Points, in no order, along strands that fork, close into loops and pass close to each other.
Points whose rows are less than 75.5 apart are linked; no others are. Some points are linked to none.
dizov: [-15  -1  19   3  13 -20  -9  24 -16 -51  12 -12   5  -9   4  13 -32   1
   4  -4  16  48  15  10  -7  31  -8 -14 -27]
gub: [ 29  12  23   5 -15  24  14  -8 -47 -41 -12 -20   3  -5  14  23  10   6
 -23  29 -28   2 -28 -12  20  -8  -7 -31 -11]
pame: [ 43  10  15  19   0   6  13 -35  11 -14  -6  -5 -14 -16   2  15  16 -12
  15  10 -21 -13  -3 -33   9   1  14 -14  -4]
Tinod: [-28  47  17   2  -2 -48 -14  26   8  18  -1  -3 -26  54 -46  -5 -29   7
 -10 -22 -27 -17  21   0  21  -9 -35 -40   6]
vedam: [ -3   9   6  10   5   3 -16  15   0 -42 -11 -22 -11   0  13   9  -8   1
  -8   4  11  42  -5  -2  -1  23   3  -9 -40]
pagat: [-19  -5 -28   9  17  -5   7 -11  18   5  11   6  -1  12   3  -5  12   7
   7  14  22  25   5  21 -15 -27  19  27 -14]
tive: [-19  25 -11 -38 -18  -6   3   6   1   2   5 -19  18  29   3  -4 -17  -1
   0  -5   7   5  10  13   8  32 -11  -4  -9]
fatud: [ 31 -24  27  18  18  41   5 -13  21  36  12 -16  31 -14 -25  12  41  17
 -23   2  21 -36  10 -12   0 -19   5  29  41]
revo: [-17  17  -8  22  37 -20  -2  18  39 -22   1  -5 -30  28  -2 -13   1 -11
   9 -32   4  -7 -15 -13  10  -9  33   2  -9]
nelo: [ 12  -3   7   1 -14 -19  10  -9 -30 -45   4  16 -13 -22  23   8 -25  -8
  23  22 -29   3  -4   2  13   5  -6 -34  -6]
nuvok: [ 14  23   7  -4  -7   8  13 -23  -7 -31   8 -34  26  27  -2  18   3  12
 -10  28 -16   1  14   5  22 -11   7 -20  -7]
luva: [-19  16  18 -14 -20 -26  -7  25 -18 -21  -6  -7 -18  10   1  17 -24   1
  14  10 -21  16  14  17   6   9 -24 -33 -13]
Bomi: [-12 -13 -20 -28 -13  13  12  13  13  57   5  29  10  -9   7 -19   7  -7
  11 -20  12 -31  -8  12  -6 -10   1  35  24]
Zez: [ 47   3  29 -15  -9  33  10 -25 -17  -4   6 -24  47 -14  -7  22  10  12
 -16  18 -10 -28  11  -5   4  12 -11 -10  27]
lirus: [ 30   4  18 -18 -19  22   6 -24   6  26   0 -18  30  -6  -6  19  10   9
  -9  41 -18 -29  21  10   1  -8  -8 -12  20]
kod: [-13 -24   5   1  16 -18   4  38 -11 -20  13  18  -7 -15  -6  -6 -16  -4
   6 -25  12   7  -6   4  -1  13  -8  -1   1]
vabi: [ 26  -2   3   0 -16  33   8 -27 -43 -23  -9 -16  11   9  28  12  17   8
 -24  43 -19  -2 -28  -1  15 -27   1 -21  -4]
Meli: [  5  -3   0  31  27 -22   5  10  21 -33  13   6 -34  -3   2 -11  -7 -18
  21 -24 -11 -18 -24 -22  18  -5  29  -8   5]
mube: [ 16  14  16 -28 -25  -9   1 -23  16  43  -7   1   7  -8 -17  19  -1  -1
  16  25 -28 -43  38  10  -1   2 -15  -5  10]
dever: [-28  13  -4 -21   0 -17  14  22   7  32  -1   0   8  24 -23 -11 -24   1
 -13 -25 -10 -29  12   6  18  -8 -19  -3  18]
nubu: [-30  11 -31   0  12 -11   9   4  25  26  -5  18 -12  33   8 -36   9  -2
   7 -34  -4 -40 -12   0  10 -44  25  36  36]
Sez: [  0   2  28 -16 -28 -27   0  14 -30 -24   0   9 -22 -18  11  20 -34  -7
  28  17 -37   0   4  13   9   8 -29 -43  -2]
sol: [ -4  10 -10 -22 -25 -29  -4   7   9   9  -2  13 -26  11   3  -3 -22 -14
  38   0 -23 -17   6  11  -1  12   0 -18  -1]
zep: [ -8  17   4   1  13 -22  -6   5  30  43 -16  15 -26  13 -18 -23   1 -10
   2 -42 -23 -69  -8 -22  20 -12  10   7  25]
mipu: [  6 -29 -30  28  -5  31  10 -32 -18  -6  14   5   1  -5  23  -1  25   7
  -2  46  21  26  -6  13 -19 -34  11  27   1]
mises: [ 10  -5 -22  15   8  17   3 -11  16  17   3  42  -2 -32   8 -30  17 -20
  25 -31  21 -18 -28  -9 -19   1  34  40  18]
vipad: [-42 -15 -39 -12   2 -10  10  18  10  30   8  13  15  15   8 -14   6  11
   2  -3  13  20   3  38 -15 -28   3  39   0]
Vap: [  1   0  -6   7  16  33  31  -4   0  -8  26 -20  53  18   0 -14  11  17
 -34   4  20  -1   2  -1  18 -15  10  25  26]
gagag: [-15  17 -19 -50 -40 -10   1   7  -2  19  -8  -2   3  18  11 -13 -32 -13
  19 -13 -19 -11   5  20   4  34 -14  -5  -2]
Kipi: [  5 -10  29  -1  -1  -7  -4  11 -45 -57   8  -7  17 -36   8  20 -24   9
 -10  15   4  30   9   5   0  21 -24 -22 -13]
Nebif: [ -6  29   1   2  -2 -37 -15   1  39  39 -26   7 -41  30 -18 -12  -2  -6
   2 -21 -30 -48  -6 -19  21 -21   2 -10   3]
kegup: [ 36 -13 -13  20 -19  35  11 -36 -35  -4  -7   0  -1   1  29   0  29   2
  -5  38 -11  -8 -31 -22   8 -23   6 -11   3]
Runav: [  1   9  -7  -1  -7   7 -27 -10 -16 -37 -22 -22 -11 -10  29   7  -7 -13
   0  15   4  57  -1  -6 -16  32   6 -10 -56]
kol: [ -6  26  -9  -5  -7 -10 -21  -8  41  44 -31  -6 -38  29  -8  -3  21  -3
  -2   7 -21 -18  -2 -12   8 -24   4  -5 -17]
Rik: [-23  18 -35  -7  -4  -3   0   1  33  59 -16  12  -8  39  -4 -28   8  10
 -10 -12  -2 -28  -5   4  10 -53   4  18  11]
Bakim: [  0   0   4 -21 -21  -2  -3   8 -16 -12  -8  -8  10  -3   4   6 -15  -1
   2  14  -6  10   7   8   1  14 -19 -16 -12]
gos: [ -3  10  16 -12  -3   5  10   6  -8  -4   3 -13   8   8 -10  10  -1   6
 -12  13 -11 -10   8   2  18  -8 -14 -17   2]
furol: [ 12  18 -10  13   1   3  21 -39 -15 -63  20 -23  28  16  18  12  -8  15
  -4  27 -12  12   9   3  11  -7  15 -18  -7]
zimi: [ 19   2  13   3  12  31   8  -1  26  40   7 -13  35  -3 -26  -7  27   9
 -20 -27  13 -41  -3 -16  10  -6  13  26  41]
kidu: [ 17  18   3  15   6 -13  13 -29  -9 -63  14 -10  -6  -5  19  11 -14   0
  12  22 -19  16  -2  -6  13   3  11 -31 -11]
pur: [ 29  -8   7  38  16   9  14 -25  20  -2  -4  12 -17 -26  -2  -1  23 -16
  14 -12  -7 -33  -4 -40   9  -5  26   4  14]
vusa: [ 27 -18  25   6  15  34   0  15 -13  -9   1 -24  21 -22 -13   0  17   9
 -34   2  27  10 -12 -10   1  22  -4   6  -6]
bis: [-17  17 -30 -29 -12  -6  -8  11   7   2  -9 -13  13  18  18  -2 -12  -7
   8  -7  12  35  -4  13  -5  36   4   8 -26]
Bativ: [  1 -22 -11  32  17  19   3 -26  -6 -24  27 -14  24   3  13   7  16  14
 -24  51  29  37   9  15 -18 -26  18  15  -7]
nis: [-43 -12 -30 -21  -4  -9  -3  35   3  24   5   0  -4  21  -4  -2  -5  15
 -12  -5   2  27   1  30  -8 -13 -19   9 -10]
porak: [ 11 -26 -11  36  21  28  20 -37  -4 -22  26  11  33 -10  11 -19  12   8
  -5   6  47  18   4  -4 -20  -9  22  41  26]
gad: [ 14  10 -20  -6  -8  11 -24 -24  -5 -21 -16 -12   5 -14  20  -2   1  -8
   1  19  23  56  -8   9 -27  32  20  20 -44]
bivok: [-14  14  11  -4  13  -9  10  14  17  33   2   8  10  -1 -23 -15  -4  -6
  -8 -49  -4 -59   0 -14  22   1   2   6  29]
Vop: [-29  -5   8 -19 -15 -20 -34  24  15  23 -17  -5 -18  14  -9  14  -6  -4
  16 -15   5  41  24   8 -19  29 -19 -10 -18]
lizo: [  8 -21 -23   5 -26  26  14 -23 -21   3  -8  16  -3  -2  32  -8  20  -4
  -2  29  -9  14 -25   7  -7 -24   4  14  -5]
Ditam: [ -8  13   6  12  19  -3  -9  14  34  36 -23  -8 -31  23 -23   3  25   9
 -22  -6   4  -7   7  -7  10 -32   2   4  -9]
sep: [  5  13   2  -8  -1  12  15  -2  17  46   1  -1  22  10 -25 -13   8   9
 -17 -20  -3 -52   1 -13  22 -20   7  20  33]
Zubeg: [-41   0   7 -10 -24 -35 -22  22 -19 -13   0 -16 -12  16  -1  31 -18  19
   5  21 -17  49  20  24 -11   5 -28 -42 -24]
tepel: [-14 -34   9  -2   2  -1  -5   5 -40 -35  18  -3  16 -22   7  23 -10  18
 -11  40   2  32  15  27 -12 -11 -19 -16 -16]
gav: [-32  43  16 -16 -25 -45 -26  27 -11  32 -13   2 -34  49 -34  -9 -43  -7
  -2 -28 -26  -6  20  -1  21  17 -55 -46  19]
Nubug: [ 32 -14  -2  26  14  17   8 -23  14   7   4  23  -3 -38   2 -11  19 -25
  14 -26  15 -25 -21 -35  -7   7  31  26  14]
Bures: [ 32   0  26  30  14   9   2  -9  -9 -43 -12  -9 -19 -23   8  15  12  -1
  -5  13  -5   4 -17 -33  12   7  10 -27 -14]
dono: [-25  22  -1  16  30 -18  -3  18  37  12 -11  -7 -16  34 -14 -19   6   7
  -8 -33  -2 -19 -10 -13  13 -17  15  -1   0]
Lotaf: [ -2 -23 -22  41  19  16  24 -38  -4 -13  24  38  14 -18  15 -29  15  -1
  20  -7  37  10 -15 -10 -23 -16  29  48  37]
bif: [-24  -5 -11 -25 -26 -36 -22  32   1  18 -12  16 -36  12   4   3 -36 -13
  35  -8 -23   2   5  13  -7  17 -26 -24  -1]
ronis: [ -3  -7 -30  19  26  22   6 -19  11   1  14  34   8 -21   7 -29  19 -10
  18 -15  36  12 -19   5 -32   4  33  55   8]
fup: [-15  46  17 -17  -2 -38   0  31   7  -3   1  -9  -7  31 -23  -9 -36 -11
   6 -50 -25 -30  18  -9  31  39 -13 -20  16]
rep: [-31 -19  -6  -4  -3 -22 -23  11 -16 -20   2  -6   2  -4   9  32 -11  17
   1  30  -7  59  12  27 -20  -3 -13 -15 -33]
gasi: [ -1  10 -38 -12  -8  10  -7 -16  -7 -15   1 -12  37   5  27   0  -9   0
  -4  17  28  46   2  20 -24  32  13  20 -32]
domu: [-45  -1 -16 -25 -20 -12 -26  36  -7  30 -14 -11 -12  36  -6  -1  -3   9
 -10 -15  -1  41   6  16 -13  21 -33  -9 -21]
Non: [ 17 -24  26   6   5  -1 -10  23   1  14 -11  24 -21 -45 -14   8   1 -14
   7 -24   7  -4  -8 -15 -15  27  -3   4 -13]
fuz: [ -4 -22 -12   0  15   0  26 -10   8   5  25  20  21 -15   6  -6  -5  -4
  15  -7  19 -16  10  10  -8 -13   9  21  28]
nabi: [-37  12   7 -20 -24 -42 -33  40 -12  20 -14   2 -41  31 -16   4 -28  -5
  21 -22 -24   7  12   7   3  11 -41 -44   6]
pobi: [  8 -37  16   4   3  10 -21  12  -1  19 -25  17 -39 -47  -9  13  17  -6
   3   2   6  17  -5   4 -28   3 -11   6 -28]
raloz: [ -2 -26   9   1  18  14  17  19 -18 -15  19   6  24 -31  -2  -9  -7   3
 -18 -19  30  13 -11  -3   0  11  -9   8   1]
Sok: [ 37  -8  40  26   8  20   0  -3 -23 -34  -8 -14  -4 -15  -4  20  20  10
 -31  27  -4   4 -13 -17  11 -17  -1 -24 -10]
reli: [-26   0 -26 -17   7   2  17   5  18  32   8  36  11   1   2 -30   5  -5
  18 -36   6 -40  -4   0  -9 -14  19  42  35]
Vel: [  7 -14 -18  31  26  13  17 -33 -12 -41  34  -4  30  -5   5  -8   2  11
 -11  16  40  40   4   6 -10  -9  20  20  -3]
bok: [ 52 -22  39   2   8  37  -6 -25   1  12  15 -19  42 -21 -20  16  23  16
 -18  22   9 -30  18  -6  -9   4 -10   2  39]
Nas: [ 11 -25  14  -5  -4 -12  -5  20 -17  -4   3  29 -20 -39   0   1 -25 -21
  23 -17  -3 -19 -11  -6  -2  26 -14 -12  -3]
gunud: [  8 -25   6  -8  -6   6 -12   7  -3  29 -16   9 -13 -31   0  13  13   2
  -1  17  -2   6  14   9 -16  -3 -15   3  -9]
gog: [  5 -16  -6 -17  -9  11   0   6   7  36  -4  14   5 -14   1  -2  14  -6
   1   0   5 -11  -4   8 -12   5  -9  22   0]
Fepak: [ 34  -1   8   1  13  37 -14 -17  -6 -19  -2 -25  26 -12   5   9  21   7
 -26  14  29  25  -1  -1 -14  25   8  17 -19]
ked: [ 21   6  10  24  26 -10  -4  -4  32 -20  -8   9 -34 -21  -7  -4  10 -23
  16 -29   3 -17  -9 -31  -2  15  36   3 -10]

A tip is a point with one link. Name the tips that can be reached along the links from each point below, in the order of the rows.
nuvok | Tinod
Zez | mube, dever
gunud | Rik, Fepak
nis | pagat, Vop

A fork is a point with three links, a tip a point with one. Leave the first point through the second and follow the links. Name the first fork or tip that comes.
tive / bis | luva
mube / lirus | bivok
Bures / Sok | pur
Fepak / vusa | Rik
luva / Zubeg | tive
Bomi / gog | Fepak
